Each row is a point on a landscape with many valleys, with its height.
From any point a ball takes the steepest step (drop divided by distance) to one of its 2 nearest points. It stops when none of these is lower. Distance is the straight distance between rows; heights are no part of it.
j419: [167 164 172  84 178 108  97  94 121 148 154 144  70 149 139 120 100 129
  82 150 160 131 146 142 123 154]  (h 40.8)
j385: [138 115 104 139  83 117 121 145 126 144 135 184 154 129 194  99 116 102
 147 104 164 196 113 108 154  62]  (h 47.8)
j917: [102 164 193 132 162 130 116  87  96 193 149  94  90 121  93 148 117 162
 116 116 164 119 129  96 169 208]  (h 57.3)
j548: [133 137 125 140 140 117 135 128  88 155 158 125 100  72 157 132 126 107
 129 101 196 176 107 175 149 116]  (h 37.5)
j414: [108 144 133 164 100 121 110 136 131 160 116 118 119  99  96 156 143 105
 125 115 117 147 131 125  66 118]  (h 59.0)
j155: [112 103  99 140 136 138  72 162 153 122 161 140 158 118 104 119 188  88
 141 111  62 143  96 124  92  64]  (h 31.7)
j979: [119 138 153 162  95 106 134 129 152 138 108 116 152 121 184 137  99 148
 155 140 165 121 109  89 135 167]  (h 36.8)
j858: [ 82 139 156 153 124 115 125 118 125 168 124  96 124 110 109 153 149 139
 119 117 104 107 114  89  94 171]  (h 57.5)
j513: [131 132 152 109 168 133 105 109 135 167 203  97  95 108 112 126 135 155
 126 113 152 139 122  84 197 184]  (h 58.5)
j23: [150 167 121 120 197 141 120  87 100 143  98 127  84 152 115 155 123  93
 129 103 131  99 102 174 142 166]  (h 46.0)
j736: [142 169 131 132 139 143 106 121 104 146 187 163 102 114  76 123 131 130
 148 121 143 157 117 165 162 107]  (h 41.2)
j781: [141 149 147 126 191 144 146  95  98 139 123 161  98 141  52 152 127 133
  85 154 105  80 170 180  87 118]  (h 24.1)
j412: [123 111  93  61 152 108 166 129  92  67 107  99 125 151 144  87 116 134
  98 146 113  88 124 151  95 128]  (h 61.8)
j691: [131 115 163 169 139 144 139 135 164 157 153  95 144 118  87 163 142 200
 128 159 115 115 127  66 149 186]  (h 19.1)
j169: [170  90 125 143 158 147 145 104 204  98  97 140 144 108 144 153 110 100
 138 135 151 196 109 132 149 104]  (h 63.2)
j654: [123  91  88 133  75 125 108 175 146 138 140 140 153 163 120  95 148 137
 113 141  40 150 115  80 128  89]  (h 37.2)
j973: [128 135  93 121  56 114 180 138 119  74  97 126 159 126 170  97 120 166
 102 153 106 102 199 156  99 112]  (h 57.4)
j290: [108  86  98 155  66 132 130 196 143 119 122 106 161 142 137 119 156 137
 111 144  70 106 125 101  99 126]  (h 30.4)
j964: [151 101 135 155 105 132  85 147 205  97 116 178 177 141 121 137 153 102
 159 146  67 159 141 110 108  72]  (h 22.2)
j496: [ 90  94 112 121 123 112  66 166 140 131 162 140 144 108 169  92 172  81
 162 103 113 160 106 119 120  71]  (h 37.0)
j317: [106  92  81  97  80 100 144 156 124 127 110 154 167 150 137  62 136 128
 127 161  53 146 150 100 132  87]  (h 42.3)
j994: [132 126 125  89 206 143 128 124  92 130 128 112  95 151  71 138 138 133
  83 141  90  70 140 140 108 144]  (h 20.0)
j631: [116 170 155 129 170 123 145 102 107 133  87 128 120 111 153 150 125 109
 167 116 173 102 129 169 132 165]  (h 48.3)
j432: [124 148  87 165  62 132 102 159 121 170 132 132 133 136 176 119 118 103
 135 106 147 165  83 111 137 115]  (h 53.6)
j587: [ 97 163 149 164  77 131 145 117  95 170  93 129 136 107 114 151 106 175
 146 136 171 140 155 116 103 139]  (h 45.4)
j399: [107 112  90 124 136 132 117 104 135 122  90 110 122 119 160 146 148  35
 142  93 130 189  80 150 113 107]  (h 45.0)
j390: [174 123 101 129 143 126 145 135 122 132 171 150 126 130 162  96 110 115
 134 135 157 139  97 148 189  87]  (h 50.5)
j942: [ 77 158 152 158 157 136 135  84  91 181  96 100 102 134  87 163 132 126
 138 105 140  82 122 107 131 185]  (h 56.0)
j693: [120 139 153 106 140 118 142 112 106 131 116 140 118 158  96 101 100 174
 120 179  94 115 162 124 131 134]  (h 59.2)
j29: [134 113 129 193 148 136 164 130 181 145  91  84 145 122 109 180 119 165
 121 153 109  99 122 109 114 165]  (h 24.6)
j41: [136 179  99 149 113 138 137 117  65 160 109 163  99 122  79 122 124 125
 139 123 137 140 117 177 123 104]  (h 35.5)
j332: [120  92 120 142 193 161 125 128 135 157 130  88 116 134  72 167 164 136
  97 132  82  84 124 106 129 156]  (h 15.2)
j851: [177 174 131  98 186 146 106  72 139 159 127 138  70 164 112 128 110 113
 103 109 139 138 116 135 163 166]  (h 43.5)
j865: [148 108 168 146 110 125  81 125 205 103 162 120 123 136 177 133 114  95
 100 136 102 174 137 123  68  96]  (h 38.6)
j198: [ 73 167 120  77 112 121 163  92  84  68  70 122 165 104 144 128 133 156
 128 126 158 105 197 160  95 126]  (h 64.2)
j363: [188 126 147 100 174 154  73 132 153 133 217 131 103 141  89 130 154 144
 105 133 112 113 131 139 175 144]  (h 61.6)
j25: [107 166 134 150  86 105 160  94 128 129  89  99 126 118 168 148  91 157
 121 132 183 117 149 110  98 172]  (h 41.4)
j520: [155  90 147 108 122  96 132 170 123 104 183 182 146 138 164  77 122 139
 144 144 137 117 124 143 171  69]  (h 45.1)
j951: [162 120 159  88 178 126 156 106 137 112 142 159 101 124 148 114 105 113
  85 159 155 164 138 165 124 114]  (h 38.0)
j871: [126 141 108 197  68 134  91 159 144 159 135 106 132 127 142 155 134 108
 109 109 101 146  99 118  83 128]  (h 58.2)
j422: [103 147 138 101  88  99 124 116 120 109 142  98  96 153 129 118 112 152
  50 136 100  96 160 111  37 152]  (h 47.2)
j808: [ 90 126 160 109  72 116 168 139  67 144 122 123 137 160  94  92 100 207
 111 176 113 118 172 110 145 132]  (h 57.6)
j596: [203 116  98 107 192 177  81 104 154 152 156 115 105 170  76 147 140 140
  66 108 104 119 132 138 169 144]  (h 62.4)
j122: [116 172 156 109 208 138 114  81 100 169 130 153  94  95  58 150 153 110
 142  92 165 138 144 157 141 138]  (h 45.8)
j270: [144 126 160  78 175 117  80 120 158 132 211 135 108 128 108  90 147 136
 138 128 116 142 115  83 171 141]  (h 59.8)
j166: [163 149 158 135 151 136 129 150 113 123 145 119 111 171 145 129  97 157
 161 141 148  75  99 144 184 156]  (h 38.8)
j907: [167 132 132 101 148 142 128 128 125 132 159 123  88 195 135 114 105 157
 151 137 123 110  84  88 186 170]  (h 33.6)
j980: [102 105 123 118  81 117 169 142 105 113  80 132 154  61 127 137 141 135
 119 134 161 171 204 149  87 100]  (h 52.1)
j336: [144  97 122 182 118 152 135 160 146 141 144  73 137 142 131 161 136 128
 165 105 103  87  54 118 165 167]  (h 49.4)
j720: [100 161 154 119 191 138 156  87  86 146  78 138 119  94  87 171 133 122
 152 120 174 121 150 166 121 130]  (h 47.1)
j768: [141 125 172 137  95  94 104 132 182 123 162 109 104 138 147 108 116 139
  74 147  91 129 154 115  59 129]  (h 43.3)
j628: [163 109 150 142 119 141 166 121 140  91  72 132 103  86 148 183  91 117
 111 125 196 152 144 190  97 123]  (h 68.0)
j593: [ 68 149  65 106  61 127 122 181  54 103 116 107 161 115 184 108 151 131
 122  96 132  97 136 119 111 137]  (h 55.5)
j845: [ 93 140 132 161  55 143 133 157  97 161  82 163 137  70 113 149 135 138
 140 123 170 185 202 138 107 117]  (h 49.3)
j721: [ 52 117 170 111 133 137 165 124  43 142 140  84 135 125  88 113 122 203
 101 158 150  90 152 119 143 127]  (h 55.7)
j405: [119 105 130 130  58 110 160 150 135  73  91 137 165  79 141 140 138 142
 110 152 118 124 229 165  85 112]  (h 54.3)
j51: [161 127 126 106 138 142 128 102 158 140 153 135 130 174 103 107 111 179
 155 129 141 126  95  40 212 165]  (h 29.3)
j296: [ 90  95 107 150 128 135 126 186 115 107 135  61 134 121 129 150 167 100
 124 111  84  67  86 158  94 130]  (h 22.6)
j195: [197 108  97 134 154 145 125 118 149 117 183 143 132 170 159 102 108 109
 150 101 154 125  73 106 220 108]  (h 54.9)
j995: [110 113  89 120  69 116 134 179 118 121  94 185 176 121 149 104 138 107
 145 142  95 156 175 114 127  85]  (h 46.8)
j389: [150 107 131 132 125 101 141 125 154 119 113 133 135 168 193  99  95 124
 166 127 147 106  80  83 169 129]  (h 30.5)
j334: [104 108  67 178  74 149 146 176 117 123 105  73 156 129 139 156 147 141
 115 115 102  71 101 126  91 142]  (h 21.5)
j248: [ 97 156  92 130  69 126 109 193  79 108 118 172 179 122 165 111 136 131
 155 128 137 114 169 140 125 109]  (h 52.5)
j867: [138 112 158 138 114  94 101 149 182 114 133 184 159 138 150 100 133 132
 174 140 113 132 143  86 135  99]  (h 12.5)
j724: [ 64 143  60 121  86 121 126 150  81 138  81 123 160 105 184 118 135  98
 153  99 159 139 117 109 124 138]  (h 51.4)
j877: [129 163 140 114 177 142  91  91 115 156 185 151 110  93  31 118 156 144
 151 107 131 146 140 126 172 142]  (h 44.2)
j710: [ 76 146 155  86 130 119 158  93  78 115 112  54 113 178 150 137 112 151
 125 117 136  53 111 108 142 213]  (h 53.4)
j91: [ 86 152  77 118 123 122 133 135  94 128  87 119 133 103 148 125 146  71
 136  87 138 143 104 165  99 126]  (h 47.9)
j2: [119 120 127 121 105 119 117 119 138 129 119 128 103  96 187 124 117  70
 127  93 189 193 105 145 108 109]  (h 41.7)
j387: [161 109 118 168 145 155 188 119 144 137  97 127 120  89  97 167 114 125
 104 148 154 164 147 174 101 101]  (h 69.3)
j487: [120 127 119 142 146 126 112 162  93 148 171 104 107  85 145 134 143 111
 146 110 144 109  89 173 146 123]  (h 32.7)
j551: [ 48 123 163 107 142 126 164  91  78 137 103  65 137 139 109 139 115 179
  94 127 150  71 134  81 118 179]  (h 54.6)
j482: [149 131 142 152 111 103 119 139 166 121 103 181 175 149 171 107 117 128
 212 100 157 117 102  75 167 107]  (h 22.8)
j344: [141 123 127 135 111 114  76 133 181  84 125 147 149 163 197 133 112  66
 143 112 105 150 108 128  86  92]  (h 32.1)
j24: [152 162 128 177 139 154 144 112 103 161 121 165  86 117  41 171 135 130
 113 117 128 108 147 161  98 103]  (h 29.4)
j826: [148 133 155 153 125 130 121 130 171 126 127 159 157 145 101 128 120 175
 188 157 109 119 130  96 161 133]  (h 22.0)
j13: [186 111 116 154 187 174 127  79 208 124 115 132 146 111 104 169 126 114
 144 108 146 183 119 117 183 144]  (h 62.1)
j539: [114 104 145 101 139 129 166 142 136 106 104  67 129 186 151 146 117 156
 137 145 124  68  89  89 156 197]  (h 55.0)
j63: [ 87 148 119  99 144  99 142  99  95 128 104  80  94 142 151 111 114 106
 107 101 130  92 105 124 100 175]  (h 51.6)
j799: [ 95 104 117 108 155 132 132 156  99 127 150 102 122 119 118 118 156 107
 124 123  95 103  89 142 111 120]  (h 27.6)
j54: [122 115 149  82 130  93 112 116 164  71 103 157 136 130 177 108 110  86
 124 139 131 156 138 134  71 104]  (h 25.2)
j146: [138 138 179 144 145 137 120 113 160 145 153 132 152 134  98 138 117 201
 176 156 138 111 115  58 200 177]  (h 24.5)
j288: [178  94 146 136 129 132 150 130 188  83  92 170 155 125 146 137 119 105
 164 156 145 156 137 167 135  76]  (h 64.4)
j475: [190 111  73 124 190 184  96  84 191 127 158 117 139 137  70 145 135 119
  96 113 105 162 116 117 179 139]  (h 60.8)
j99: [158 123 165 109 155 118 106 135 143 111 169 164 105 126 118 113 133 112
 111 154  98 159 147 172 103  89]  (h 34.5)
j102: [132 135 150  94  85 113 116 120 165 118  82 156 111 124 133 125 107 112
 114 136 124 194 168 105  80 125]  (h 19.0)
j436: [155 134 162  93 110  86 118 138 122 108 180 187 124 119 131  74 124 129
 128 174 103 146 165 171 141  89]  (h 39.2)
j744: [128 111 149 104 136 123 107 118 169 109 130 166 121 114  73 118 153  89
 112 140  74 188 155 141  86  72]  (h 30.8)
j934: [154 115  97 188 139 154 160 142 125 177 162 108 125  93  95 144 134 142
 112 140 153 151 110 159 144 109]  (h 70.7)
j971: [173 133 137 135 127 119 165 131 134  87  99 157 140 123 168 142  91 117
 151 157 171 122 142 198 117 110]  (h 66.2)
j902: [ 88 163 127 103 118 101 128  80 107 121 112  94  82 119 134 130 123 105
  72 100 138  87 160 123  37 155]  (h 49.5)
j393: [102  84 111 138 101 138 105 151 171 113 111 159 164  95 103 128 175  87
 144 126  63 191 149 110  95  75]  (h 27.3)
j626: [ 85 145 117 102 140 107 160  97 117  65  78  92 153 127 132 119 138 151
 124 135 118  69 150 143  74 144]  (h 63.1)
j893: [159 135 142 159 107 150 129 177 103 138 150 100 105 169 129 161 129 136
 163 114 126  62  69 152 171 169]  (h 44.8)
j841: [216 110  77 136 175 179 109  96 160 117 172 130 139 165 124 128 116 103
 122 106 128 140  85 149 216 136]  (h 58.4)
j945: [102 116  86  90  88 110 183 143  80  94 118 102 141 147 160  80 116 162
  88 153 118 106 156 134 108 114]  (h 60.0)
j484: [118 103 109 124 111 108  95 155 114 135 192 159 133 108 160  77 152  97
 155  94 144 170  86  94 172  63]  (h 42.1)

For each start below, name the point where the ball stops.
j63 | j102
j720 | j332
j195 | j867
j412 | j867
j593 | j334
j385 | j867
j23 | j867
